Points, in no order, along strands that fork, close into loops and pass close to each other.
(in the rows, 128 means zero)
Two points are linked if the straight distance between their rows is under 142. Some points are linked to none.
j_383: [158  42 144  98 167  95 108 116 145 133 108 146 138 126 129 148 103 180
  87 182 106 203 157 163 137 129  76 134 157 162 175 115  87 129 111  81
  55  82 134  98  77  31 181 133 122 168 166 136 115  91]
j_384: [111 143 154 148 120 122 122 114 139 111 130 155 112 119 137 154 135 125
 148 127 143 109 122 135 143 134 156 107 151 103 125 128 133 121 115 126
 144 136 115 118 132 133 125 100 128 142 126 124 134 131]
j_486: [ 56 177 167 184 120 104 125 138 154  84 151 192  97 127 184 139 143 117
 179 112 174  86 110 106 156 156 195 107 155 123 125  96 159 121 131 126
 143 143  99 118 125 205 102 121 137 118 114 153 128 125]
j_610: [155 101 136  96 132 152 109 143  89 117 110  76 158 124  71 116 151 141
  69  82 100 125 157 181 139 103 108 143  97 105 126 153 116  99 134 122
 141 137 151 145 141  53 124 102 121 162 143 120 164 103]
j_680: [121 189 109 166 119 119 136 108 158 131 162 150 146 154 181  94 140 104
 119 163 136 128 113  56 106 153 148 136 127 129 117 130 148 122 118 154
 138  87  75 146 166 216  71 167 181  99  73 157 101 114]
j_152: [ 38 156 126 111  75 127 101 180  86  48 127 184 113 119 137 150 130 129
 202 102 190 101 112 101 141 165 146 143 116 110  97 138 128  78 146 129
 180 152 129 102 134 196 128 149 115  74 155 154 102 175]
j_77: [132  98 142 139 138  93 146 107 133 135 146 117 111 120 178 193 133 180
 101 199 102 166 149 137 146 137 132 129 172 149 161 102  89 142 117  94
  53 112 153  80  84 107 131 109 160 114 143 106 118 169]
j_235: [ 63 100 164 118 100 119  98 186  99  37 151 154 126 127 137 174 152 163
 142 134 193 152 129 149 168 163 137 150 130 119 127 144  96  69 137 106
 116 130 145  91 127 139 128  86 163 102 198 135 108 139]
j_752: [ 45 159 169 174 131  99 121 160 126  79 152 181  75 124 206 165 139 145
 174 123 177  90 128 130 162 150 182 108 155 140 125  90 161 123 121 123
 128 128 133 118 123 208 101 119 160 102 125 139 120 146]
j_378: [ 71  81 156  81 164 127 115 164 109 108 122 117  78 108 157 150  95 186
 130 196 154 161 121 113 145 120 116 136 167 165 148 105  89 153 110  83
  83 150 188  87  53 154 162 111 153 111 187 120 102 152]
j_779: [114 144 100 112 146 162 123 153  83 138 115  76  96 118 163 138 130 165
 138  90 118  70 120 124 108 125  97 125 105 136 109 118 131 169 130 122
 155 145 145 159 137 179 106 128 156  90  92  94 147 155]
j_237: [145  52 147  82 152 119 120 124 132 132 134 129 127 114 137 162 112 171
 100 208  87 215 145 142 119 113  88 136 174 150 166 122  72 132 123  90
  38 103 164  88  60  53 179 111 143 142 159 122 123 146]
j_15: [194 171  93 181 159  91 156  97 138 159 165 108 163 168 172 135 158 145
  85 115  88 122 147 102 120 112 147 123 134 155 148 101 179 140 148 160
  85  86  98 165 176 172  85 165 158 134  79 125 147 113]
j_934: [128 135 123 119  83 157 171 103 138 126 114 158 151 114  79 102 119 104
 137 125  91 116 120 117 108 145 156 130 137  78 113 140 132 118 118 113
 165 156 115 115 114 111 158 112  89 132 101 145 149 153]
j_549: [ 78 134 168 139 120 118 107 142 124 107 133 144  85 122 150 160 117 147
 159 136 150 121 116 140 149 123 141 111 154 127 138 125 117 133 110 117
 121 141 143 110 111 143 136  91 144 127 157 110 127 139]
j_232: [171 125  82 115 134  96  95 122 164 169 111 108 114 132  96 121  88 119
 120 196 158 181 139 126 138  96  35 148 137 186 164 155  74 144 105 151
 100  85 146 119 120  59 163 128 123 159 159 119  74  91]
j_185: [ 87 137 115 120 152  97 104 169  92 115 132  88 103 148 184 139 109 169
 143 161 193 108 117 109 150 148 103 135 106 155 139 122 121 127  96 113
 124 113 160 122 124 208 109 121 183  96 166 112  83 139]
j_822: [161 135 109 142 150 103 115 124 137 146 132  80 126 154 146 133 130 156
 114 151 161 120 127 128 142 131  96 131 108 143 153 136 135 142 102 125
 121  94 136 144 157 147  97 117 163 129 142  96  91  85]
j_919: [179 109 102 129 140 127 113 132  95 178 110  63 153 136  96 111 128 106
  74  73 140 104 156 166 146 101  95 136  81 152 126 131 150 144 143 139
 152 137 138 167 157 107 108 154  99 146 112 104 146  73]
j_473: [147 134  76 102 144  99 150 111 131 174 127  60  83 141 151 160 100 158
 111 210 123 166 145  93 112 113  76 144 132 193 156 130  84 170 121 122
  68 121 172  92  88 139 146 144 149  81 146  97  76 192]
j_297: [115 104 158 137 145 146 104 139 144 141  98 112 103 142 116 118 137 102
 145  85 177  93 113 176 145 123 132 105 111 116 106 124 152 146 118 130
 181 147 121 139 159 128 114 119 102 156 156 114 153  79]
j_478: [ 63 107 152 115 105 105  88 177 104  82 137 140 105 123 157 177  97 145
 144 176 202 153 119 129 173 142 119 140 141 151 140 149  86  97 124 119
 104 125 151  88  89 149 151 100 168  99 198 125  85 136]
j_669: [158 165  96 167 131 117 154 102 157 157 127 117 168 165 145  83 138  97
 118 133 141 103 105  96 114 139 139 133 106 131 119 130 173 138 125 151
 156  98  84 177 182 178  90 169 117 136  92 138 132  82]
j_276: [168  36 138 104 168 103  93 121 156 154 100 152 142 122 124 138  88 167
  98 188  93 227 156 157 121 114  46 125 153 161 173 127  67 114 121  89
  44  53 124 112  64  12 199 144 105 162 167 170 112  93]
j_228: [158  59 115  97 158  95 152 107 133 163 119 108 124 116 141 154 115 162
  83 230  89 211 141 108 125 116  81 154 174 177 166 112  62 156 132  79
  27  99 175  68  63  78 163 143 132 119 178 128  95 162]
j_674: [122 126 128 138 130  76 148  96 155 147 162 122  85 130 191 203 110 147
 124 221 118 164 130 118 135 122 130 116 176 158 159 107  86 161 120 108
  51 106 145  89  87 131 133 132 148 102 133 114  91 172]
j_496: [ 86 105 158  97 125 118 110 156 114  99 135 117  86 103 145 171  90 163
 139 181 145 155 119 136 150 121 117 131 163 137 146 132  92 127 114 106
  95 137 162  92  76 124 161  87 156 116 178 115 110 159]
j_579: [149 124 128 137 136 117 137 112 118 128 151 128 134 115 144 180 145 167
  97 146  63 149 146 136 136 119 140 122 152 114 159 111  94 126 111 114
  88 122 142 104  95  91 139 102 162 137 118  96 138 170]
j_208: [102 122 170 159 141 108  83 110 185 148 114 150  92 137 152 141 103 101
 170 137 191 130  97 157 162 116 126  86 168 149 137 125 131 140 109 135
 130 128 107 133 120 125 146 119 102 161 159 120 111  94]
j_142: [ 80 134 149 143  83 150 165 172 112  65 126 202 126 114 121  99 158 112
 188  73 163  94 117 117 125 195 198 132 124  77  77  96 146  99 133  95
 174 177 141 100 151 183 129 122 116  98 116 164 148 153]
j_871: [171 137 110 168 146 132 144  77 119 202 153  92 120 152 165 168 134 143
 110  79  93 120 166 130 138  78 137 103 138 178 149 116 177 192 171 133
  65 134 139 162 140 149 126 173 110 122  83  95 140 152]
j_890: [159  91 133 105 117 157 170 135 116 103  97 114 191 124  44  86 143 101
  94  93 118 115 137 166 112 155 164 133  77  73  99 139 129  80 124 116
 177 146 142 121 172  80 120 133  71 150 127 155 156 106]
j_616: [ 73 174 118 131  67 124 124 134 125  93 142 165 137 119 138 136 120 117
 164 147 140 110 119  73 119 171 156 149 144 102 120 147 116 100 114 125
 157 145 106 100 126 169 124 128 149  92 109 145 106 166]
j_36: [139 126 123 165 177 132 141 153 114 118 147 104 139 144 169 136 179 168
 107  91 123  89 132 128 124 134 146 112 100 114 124 103 165 135 123 123
 128 118 121 142 164 174  76 106 195 109  90 109 153 116]
j_461: [175 101 121 127 171 148 129  95 118 201 135  76  97 148 157 154 126 148
 110  89 114 134 163 139 153  68 101 103 123 196 153 119 163 205 160 118
  65 149 171 143 110 119 145 168  98 117 106  75 131 148]
j_593: [107 130 135 116  91 141 124 112 163 142  83 162 124 118  73  88  84  57
 173 135 171 132  88 119 126 133 127 113 140 126 110 169 130 133 109 133
 180 154 104 139 134 122 174 135  56 154 141 148 115 118]
j_274: [166 149 104 149 117 112 143 113 142 140 103 125 176 142  97  87 130 103
  99 123 142 107 126 120 106 137 124 137  94 123 123 143 150 128 114 137
 179 100  99 149 171 122 102 146 111 162 105 134 123  91]
j_42: [151 124 148  59 130 170 106 117 155 144 121 158 140  86  71 112  72  87
 144 150  69 186 121 142 104  63 105 123 153 120 127 186  98  99 150 160
 106 120 107 122  75   6 190 118  85 158 150 168 136 123]
j_819: [138 110 114 126 170  99 109 152 120 120 134  79 109 152 151 124 132 159
 116 169 205 130 108 126 161 161  96 158 100 161 138 122 130 124  97 112
 124  99 142 138 149 167 104 106 190 121 174  94  74  86]
j_856: [191 136  97 159 129  99 172  92 121 142 107 129 200 137  72  79 120  91
  74 107 116 105 147 131 110 129 135 148  72 126 135 129 152 125 121 142
 167  98 103 161 154  90 113 181  73 170  97 141 142  87]
j_286: [ 71 134 133 144 115 127 114 189  96  55 146 158 125 125 151 118 171 143
 171  88 182  83 119 112 131 184 164 141  89  95  90 113 147  82 127 110
 161 144 118 120 171 213  90 129 176  84 119 160 116 148]
j_804: [ 66 130 148 110  77 126  91 173 112  45 144 181 132 114 113 157 144 124
 180 118 189 138 113 121 150 167 161 135 140 109 107 160 117  73 151 120
 153 158 137  96 140 143 147 111 133 106 185 152  99 165]
j_803: [104 149 149 122 122 183 165 112 121 145 115 156  91  99 120 111 126 103
 158  85  69 105 124 132 116 109 171  94 152  94  99 108 147 163 151 139
 147 182 128 123  74 118 136 114  76 124  90 132 189 152]
j_500: [143 120 157  74 113 173 138 110 149 130 120 167 167  94  57 103  95  95
 133 145  69 170 124 144 105  99 132 134 146  91 126 164 100  78 130 141
 136 134 109 123  93  24 173 124  62 171 139 169 162 142]
j_580: [184 111 100 102 140 132  90 109 160 176 111 112 109 119  92 137  85 129
 115 173 111 195 162 145 126  63  44 129 132 182 166 160  94 151 131 151
  83 100 143 126  91  40 177 141 101 159 144 117  98 112]
j_991: [116  88 174  95 164 179 121 185  95 124 123  90  87 128 114 144 138 158
 129  93 136 112 136 170 149 110 109 110 110 119 117 127 132 145 125 108
 142 167 170 140 108 129 132  93 130 140 160 104 182 129]
j_671: [ 65 135 152 138 128 102  79 172 122  75 115 143 110 143 168 131 134 116
 184 106 241 108 103 130 155 172 141 136 103 126 107 139 140  99 117 141
 155 123 121 125 171 206 103 131 157 107 178 128  85 118]
j_796: [182 115  93 131 135 136 118 129  87 142 108  70 178 127  78 111 145 133
  61  79  99 107 163 153 133 112  91 160  65 121 128 146 128 116 136 139
 153 118 135 154 169  88 101 133 119 153 105 107 134 109]
j_751: [116  70 141  89 191 131 122 156 122 127 129  81  91 116 150 141 112 187
 100 192 156 140 123 122 139 114  97 138 138 176 146 102  99 176 108  70
  93 140 192 105  75 142 147 118 161 117 181  99 112 146]
j_61: [ 92 144 142 170 124 118 141 135 159  76 166 197 158 150 162  80 159  93
 136 127 176 113 113  86 128 184 193 131 111  94 109 110 164  84 140 152
 131 101  76 127 167 223  81 146 192  98  95 174 113 105]
j_440: [190  84 134 138 155 129 108 102  92 175 124 138 151 119 110 151 125 142
  90  88  78 152 194 169 153  62 102 115 110 140 162 113 134 148 166 124
  75 126 140 144  89  56 158 164  82 169 116 110 156 112]
j_867: [137 118 123 135 112 133 146 143 131  63 123 135 178 128  86  94 167 111
 122 110 138 107 115 132 107 176 170 146  92  69 106 142 136  83 111 118
 158 137 121 117 183 137 105 120 142 125 118 138 122 129]
j_469: [110 100 162  79 102 145  99 145 128  94 139 129 139 114  98 146 103 152
 119 164 126 177 122 166 134 121  99 135 163 106 151 164  77  89 125 116
 104 116 149  99 108  59 177  79 143 133 185 140 120 129]
j_155: [ 89 118 164 110  82 162 161 153 120  79 126 182 128 105  85 100 165 114
 177  81 143 107 117 146 127 179 180 119 136  69  84 116 130  80 136  91
 169 190 152 105 145 140 135 105 108 121 134 157 162 158]
j_316: [ 76 151 134 149 143  95  90 151 126  91 145 127 114 160 199 129 141 125
 154 128 230 120 104 110 158 162 139 135  98 154 118 125 146 102 109 159
 132  93 106 129 149 230  77 136 196  85 157 125  78 106]
j_584: [200 101 101 150 153 111 109 115  94 199 127  92 148 149 121 130 125 124
  94  75 130 128 178 168 172  73  87 135  99 190 152 115 166 160 154 137
 107 125 154 171 138  99 131 180  87 161 118  98 139  71]
j_470: [110 160 144 149 127 142 143 100 145 168 110 136  96 128 151 128 123 102
 146 101 127  93 103 128 123 114 146  94 153 130 112 111 166 176 138 140
 164 147 111 149 128 165 127 141  79 129  95 127 164 113]
j_259: [ 73 142 157  92  73 188 158 141  94  78 144 165 135 102  92 105 141 121
 188  96 106 121 120 117 111 172 173 133 163  70  96 125 116  88 135 106
 166 185 147 103 114 113 154  95 111 102 118 159 153 186]
j_362: [184 120  95 156 136  91 143 109 108 141  85 113 186 135  40  68 112  89
  72  93 137 111 148 152 123 122 131 152  48 125 138 137 140 113 127 149
 168  98 113 156 167  57 105 183  61 172 134 154 128  67]
j_310: [ 99 175 102 116  59 119 133 121 130 117 143 145 140 114 122 136 113 116
 141 167 108 135 120  72  96 159 122 167 140 108 121 159 100 104 118 136
 157 137 109 107 117 140 128 119 154  98 107 140 102 179]
j_847: [116 134 168 130 149 149 120  92 155 152 128 162  69 111 140 154 114 107
 154 123  93 124 122 145 134  86 161  70 170 131 128 111 141 163 144 139
 100 147 122 130  76  98 155 114  86 153 120 129 149 143]
j_135: [133  88 151  71 132 143 108 135 129 124 138 118 131 113 110 159 109 169
 120 173  83 188 143 151 134 104  91 138 162 125 150 136  77 115 119 111
  81 120 156 104  76  41 169  85 148 139 165 127 129 126]
j_507: [139 157 123 118 102 132 151  81 142 150 128 163 132 108  97 144 111 112
 136 146  65 138 128  97 102 110 144 127 163 101 125 141 114 132 116 147
 131 128 106 116  96  91 142 128  98 147  98 122 145 164]
j_721: [127 151 102 155 149 130 140 146 119 101 154 117 141 130 169 137 178 158
 109 119  94  85 127 107 106 145 149 127 110 105 124 106 138 120 127 126
 129 122 102 131 154 187  78 122 202  98  72 131 143 136]
j_697: [138 134 110  64  99 175 123 137 117 150  95  93 134 116  65  88  95  93
 124 123  93 137 126 123 111 100  83 135 113 122 115 176 111 127 136 146
 164 157 137 147 138  83 155 115  89 137 138 130 129 138]
j_525: [ 81 147 138  65  82 187 156 127 104 109 144 141 122 100  91 112 114 121
 176 106  70 145 104 110  99 135 145 141 176  71 105 139 110 106 134 145
 154 176 149 118  81  92 170 101 112  98 126 145 153 191]
j_421: [ 65 142 140 157 102 141 150 183 120  43 138 200 138 133 159  99 177 124
 183  88 179  86 124  90 117 205 184 137 101  81  88  94 150  96 142 114
 161 149 111 105 159 222  99 147 158  68 104 186 128 154]
j_267: [167 162 109 182 149 115 151  95 138 163 155 109 129 145 178 158 165 149
 103 101  80 105 143 111 117 106 157 106 140 150 151  98 166 171 159 138
 102 114 114 152 153 167  99 144 132 129  57 113 151 136]
j_772: [123 177  87 135 118 109 117 132 115 136 144 103 122 139 167 141 131 148
 124 168 131 118 118  91 113 148  96 144 111 132 126 144 117 141 111 142
 130 109 114 132 149 190  88 130 187  92 104 111  96 156]
j_886: [165 146 111 145 137 113 149 110 110 126 140 126 156 118 128 165 168 147
  89 118  62 131 154 127 120 117 138 141 131 105 152 114 114 112 117 129
 114 122 128 118 126  96 117 110 159 143  93  98 144 160]
j_792: [ 82 150 137 173 137 101 104 151 142  77 165 163 132 164 190 116 159 110
 139 130 207 125 118 108 158 171 163 125 101 129 111 105 159  84 130 164
 113  90  88 135 164 226  76 131 209  96 133 140  93  96]
j_4: [143 119 124 166 160 125 174 158 143 115 122 118 165 153 159  78 181 112
 112  75 142  71 117 126 103 153 178 129  80  93  93  95 189 128 148 137
 164 122  87 155 196 193  68 134 161 117  85 148 172  74]
j_417: [165 149 126 179 167  88 145 109 150 131 173 122 146 159 196 144 157 159
  90 157 119 131 138 111 136 137 159 114 132 141 146  96 149 131 124 136
  87  77  96 136 161 168  84 137 182 123 106 114 120 106]
j_626: [147 110 123 109 107 160 188 132 123 115 108 128 174 115  74  80 144 101
 125  95 112 100 130 151 114 161 160 121 100  78 102 126 141 104 126 114
 184 163 129 122 142 118 131 135  78 138  96 156 184 127]
j_358: [ 71 130 145 135 131 125  86 190 104  59 135 145 114 139 147 132 152 135
 179 106 210 105 110 147 141 169 142 136  88 107 105 127 123 100 121 116
 156 140 136 128 176 197  99 111 163 105 169 130 107 137]
j_223: [176 107 114 113 128 119 118 115 111 126  90 113 181 124  34  82 109 101
  70 104 116 127 160 162 115 110 103 148  77 118 136 170 118  93 133 136
 158 116 130 147 147  34 132 170  59 176 146 147 135  82]
j_853: [152 137  85  81  88 175 136 119 109 177  90  98 149 117  62  75 100  80
 103 108  89 122 135 125 106 106  72 144  99 133 114 167 134 156 149 156
 174 146 131 163 123  95 143 143  63 136  99 116 143 136]
j_278: [171 106  88 109 174 133 135 111 124 197 134  61 104 151 140 136 111 161
 102 133 135 143 152 119 149  89  72 124 119 214 161 124 150 194 139 118
  80 135 184 134 114 138 145 145 124 111 129  76 100 148]
j_74: [118 133 110 126 118 148 132 153 111 102 113 108 142 129 121 102 160 127
 132 105 141  81 109 130 104 174 136 134  92  92  91 133 142 128 126 123
 187 141 117 133 178 173  88 112 164 105 111 129 124 120]
j_337: [ 70 122 183 183 141  87 130 163 118  77 166 170  95 129 194 168 144 170
 143 134 184 118 126 147 174 165 171 107 149 139 132  79 144 123 110 101
 100 125 142 120 115 180 106  91 181 125 162 124 128 122]
j_178: [129 138 128 162 129  89 132 125 135 104 167 142 129 134 181 161 150 152
 106 166 135 134 137 129 141 151 151 127 136 118 142 115 118 117 110 122
  97 106 109 110 133 154  91 110 208 113 120 113 105 127]
j_190: [149 148 135 149 136 128 121  86 158 201 115 109  95 144 146 141 110  95
 148  98 135 111 114 131 145  87 120  79 152 174 134 123 168 195 137 151
 139 131 114 159 131 139 132 159  71 152 123 118 146 103]
j_898: [119 106 152 100 119 144 103 150 126  94 116 123 129 123  75 117 140 123
 131 114 149 129 117 161 129 138 131 128 120  92 108 167 113  95 122 112
 166 153 132 119 163  97 137  89 121 148 173 135 123 118]
j_667: [159 147 101 109 108 127 131  71 147 162 132 145 110 109 106 165 109 122
 130 136  26 158 144 103  92  90 126 146 162 122 146 135  97 143 130 155
 105 121 127 120  78  66 149 134 111 140 108 108 135 196]
j_11: [ 95 171 104 138 151 106 118 147  96 120 155  92 102 146 209 146 124 170
 138 159 155 105 119  92 126 151 108 123 114 147 122 119 125 137 103 130
 125 104 134 129 139 228  85 147 195  75 114 125  90 152]
j_508: [128 143 146 167 137 111 107  99 184 170 112 146 107 144 147 133 109  86
 168 129 173 118  87 131 145 109 136  83 156 159 134 126 155 145 111 145
 150 124  98 152 149 132 140 139  85 173 141 126 124  72]
j_565: [115 131 170 125 140 173 134 108 130 157 130 158  64 100 133 143 133 113
 136  86  66 116 134 154 144  81 157  75 160 119 116  99 145 173 149 134
 106 173 128 139  71  92 141 103  82 136 104 121 184 152]
j_546: [104 157 104  79  71 169 163 101 113 126 138 128 146 106  91 119 111 116
 150 133  39 152  99  70  79 136 140 175 167  81 111 137 103 106 125 145
 148 147 139 112  88  99 153 115 131 100 107 131 135 209]
j_227: [160 126 121 173 165 120 147 137 124 132 133 116 154 150 147 127 176 134
 105  74 125  82 134 148 131 128 163 122 104 118 119 106 178 141 144 131
 148 117 111 159 176 155  81 119 158 140  93 123 167  83]
j_388: [117 143 151 187 109 121 158 129 172  81 151 222 166 145 151  78 157  86
 152 124 183 106 115  89 133 189 219 139 125  98 112  87 176  83 128 129
 140 114  79 108 157 203  97 125 136 117  96 176 132 104]
j_244: [129 204  80 142  97 109 137 103 145 149 148 121 131 146 159 114 125 113
 123 170 126 125 117  65  97 148 109 140 128 138 129 138 131 139 114 150
 135  98  90 141 154 191  90 153 161 106  76 135  98 141]
j_338: [ 91 147 181 143 136 128 107  98 172 148 127 162  57 116 156 162  88  98
 175 141 138 129 108 139 146 100 145  58 182 142 127 111 127 160 119 137
 113 142 117 132  86 126 161 118  83 148 141 124 123 127]
j_95: [181  64 118 121 174  95 127 109 139 155 123 114 126 140 133 146 127 182
  80 187 141 172 152 137 138 117  91 139 146 181 175 113 109 151 114  79
  59  92 155 107  97  78 153 146 131 151 159 103 100 105]
j_47: [ 47 179 125 130  75 123 118 147 106  83 126 176 115 121 158 117 120 112
 186 117 166  91 104  78 127 170 166 137 130 111 101 129 126 112 127 120
 171 143  99 118 124 205 127 147 132  79 113 156  99 176]
j_864: [148 165 117 193 140 103 180 103 175 151 144 146 176 167 152  74 147  93
 132 128 130 105 100  86 115 137 176 127 133 130 123 112 194 121 125 166
 131  91  61 177 185 186  91 176 114 148  86 152 142  64]
j_640: [167  94 142 123 153 141 116 126  97 131 126 119 156 119 101 140 149 153
  80  88  84 133 163 181 151  98 106 130 113 116 158 126 126 120 140 120
 113 134 137 137 113  51 140 123 106 174 133 108 161 104]
j_197: [118 129 134  82  92 143 101 142 123 100 132 117 138 112  85 128 114 131
 133 139 128 147 115 132 117 133 105 143 141  98 122 167  86  83 121 125
 152 142 145 113 143  87 160  93 133 131 158 137 110 144]
j_456: [106 146 138 139 110 172 193 109 128 156 106 146 106 105 136 110 126  96
 146  83  93  93 118 125 115 122 169 103 152 118 108 100 164 178 141 123
 161 172 112 139  96 147 135 142  64 131  78 136 186 138]
j_782: [161  97 139  88 148 146  71 131 160 169 106 116 102 124  97 117  84 112
 138 151 122 179 135 155 141  74  63 107 129 162 146 164  99 141 135 141
 100 106 135 141  88  39 182 124  89 163 158 134 115  92]
j_348: [107 105 159 150 129 138 149 152 140 108 110 149 128 130 102 109 156  96
 148  78 175  90 123 172 133 151 177 102 109  83  93 112 147 115 125 105
 172 163 121 120 179 139 111 104 106 148 147 138 165 100]
j_315: [144 142  86 127 123  80  95 130 163 156 129 100 109 134 125 129  94 119
 118 205 192 165 120 114 140 129  53 151 127 177 155 153  84 136  96 143
 102  77 145 117 141 111 137 124 149 141 167 106  63  95]
j_724: [116 123 159  59 145 179 119 142 112 131 149 114  89 110 118 137 101 146
 155 124  56 166 124 140 122  84 120 118 158 117 121 132 105 135 141 144
 102 157 155 119  57  71 165  77 135 107 150 121 152 166]
j_933: [147  58 120 116 180 107 130 120 133 157 126 100 123 133 141 137 137 183
  79 195 139 160 131 119 139 130 106 134 156 196 156  95 119 174 124  65
  62 120 181 106  85 120 147 142 138 128 170 102 101 122]
j_311: [152 159  68 129 102 157 140 103  99 183 107  80 125 129 135 120 126 129
 118  93  71 104 130 101  91 108  88 134 112 142 117 136 129 183 156 147
 148 148 124 164 121 152 123 151 109  98  60  97 140 166]
j_219: [145  94 170 158 147 114 149 126 142 101 108 175 140 124  74 112 161  95
 122  91 156 105 123 197 137 142 182 106 116  81 113  94 145  98 129 110
 158 139 114 125 161  94 112 115  89 181 154 150 180  80]
j_658: [174 118 116 111 109 145 158 118 107 122  95 112 202 122  32  71 107  97
  74 109  91 128 141 141  92 132 125 160  85  94 120 164 113  78 121 131
 170 125 138 139 148  57 147 151  56 163 133 154 148 124]
j_127: [162 145  67 107  88 161 134 104  95 195 102  82 146 108 100 104 117 101
 109  97  65 121 139 113  87  93  74 151 107 152 114 154 128 181 156 158
 144 150 131 169 117 115 135 162  86 116  75 103 137 157]
j_72: [193 127  86 101 134 120 101 104 133 181 113 120 126 119  78 136  81 112
 109 147  80 198 174 126 112  56  43 153 112 175 159 158  96 150 148 162
  85  96 144 139  92  37 164 165  86 158 125 115 102 151]
j_475: [152 119 152  64 149 174  84 142 165 153 114 137 111 103  83  98  70  94
 160 154  98 173 114 151 124  65  82  94 130 143 129 180  98 136 147 162
 109 127 121 137  85  30 187 119  77 154 163 158 122  96]
j_857: [143 100 131  99 112 141 129 155 116  73 111 106 170 123  56  99 160 123
 113 108 140 120 123 166 114 166 150 152  96  71 101 148 122  76 128 106
 179 149 140 126 197 107 116 115 119 131 148 147 128 117]
j_35: [117 149 111  54  96 167 112 135 118 125 118  82 136 109  80 114  97 124
 130 151 102 152 118 120 105 111  74 159 142 120 118 189  91 106 129 150
 150 142 145 119 137  87 165 101 136 117 156 126 105 145]
j_54: [129 123 115 162 134 145 168 149 135 108 107 113 154 140 136  74 160 111
 132  90 153  76 106 125  95 173 157 129  82  89  87 120 166 123 131 130
 181 137  91 145 189 198  81 144 158 102  89 155 152  90]
j_62: [128 158  82 129 119 153 136 129  87 161 112  72 113 123 148 121 141 158
 127  93  86  82 117 103  90 123  89 128 111 135 125 121 141 173 138 132
 152 149 122 153 129 176 110 141 136  85  72 104 140 158]
j_30: [ 97 164 105  85  64 136 133 104 116 126 140 122 124 104 113 153  96 121
 152 167  60 163 114  81  90 123 117 178 173 109 121 149  85 115 127 166
 137 147 134 105  86 107 159 106 150  95 124 134 111 203]
j_192: [100 131 115 115 129 138 111 172  99 114 116  88 112 133 153 133 141 157
 140  98 151  73 107 128 120 156 102 128  99 118 104 135 129 122 122 126
 173 141 138 140 163 189  95 115 167 113 124 108 133 130]
j_929: [149  94 137 131 140 137 118 131 121 138  94 101 136 140  92 114 142  97
 104  82 156  95 138 184 139 118 119 117  91 128 118 137 151 133 135 128
 170 141 117 154 154  99 115 133  94 166 146 124 162  74]
j_809: [109 151 158 183 128 109 136 118 159 114 134 164 130 143 158 123 147 105
 154 110 161  91 105 125 139 149 186 102 143 117 123 113 170 125 124 131
 157 128  97 137 165 173 100 122 143 139 117 143 143  98]
j_83: [184 143 104 163 147  79 114  83 154 172 123 134 130 147 129 152 113 125
 117 151 130 152 146 138 138 100  97 116 134 174 160 133 126 152 120 135
 105  83 108 148 135  87 138 163 105 171 126 107 109  95]
j_688: [138 146 101  84  99 140 124  87 136 147 139 114 103 113 106 168 107 124
 139 137  24 187 128  98  92  85 117 153 170 119 133 136  93 139 133 172
  99 130 141 111  73  74 159 108 136 103 121 117 131 206]
j_369: [200  89 112 160 157 103 102  92 105 208 140 118 148 145 119 136 108 139
  89  76 114 155 188 160 157  58  91 123 110 193 165 113 151 155 166 123
  57 126 154 161 123  87 156 195  81 164 120  92 134 100]
j_491: [122 166 151 194 151 115 163 114 183 115 145 158 144 156 191 104 155  96
 148 115 146  91 105  97 128 149 203 105 150 124 116  93 199 123 137 160
 138 112  79 156 177 208  86 147 129 130  97 158 167  72]
j_548: [101 128 163 182 144  80 136 134 145  93 169 162 119 131 191 167 165 170
 111 160 146 133 126 140 159 156 175 120 151 128 148  89 124 114 116 107
  77 102 122 104 124 158  97  86 200 125 135 118 121 117]

A tip is a point with one link. Name the tips that can be reached along the links from each point below, in the order of the rows.
j_11: j_680, j_822
j_546: j_276, j_228, j_721, j_278, j_388
j_579: j_674, j_886
j_782: j_500, j_315, j_72

A fork is a point with three links, a tip a point with one. Leave the first point through the second and follow the links. Name the first fork or tip that comes.
j_286; j_358: j_388
j_680; j_244: j_822
j_388; j_61: j_30
j_871; j_267: j_809
j_127; j_311: j_74

Name the points in between on the shortest way along the links from the first point to the second, in order.
j_316; j_310: j_671, j_358, j_286, j_421, j_142, j_155, j_259, j_525, j_546, j_30
j_237; j_384: j_383, j_95, j_933, j_751, j_378, j_496, j_549
j_525; j_469: j_546, j_30, j_688, j_667, j_507, j_934, j_626, j_890, j_857, j_898, j_197
j_274; j_752: j_669, j_864, j_491, j_809, j_486
j_278; j_491: j_461, j_871, j_267, j_15, j_417, j_178, j_548, j_337, j_752, j_486, j_809
j_440; j_219: j_369, j_584, j_919, j_929, j_297, j_348
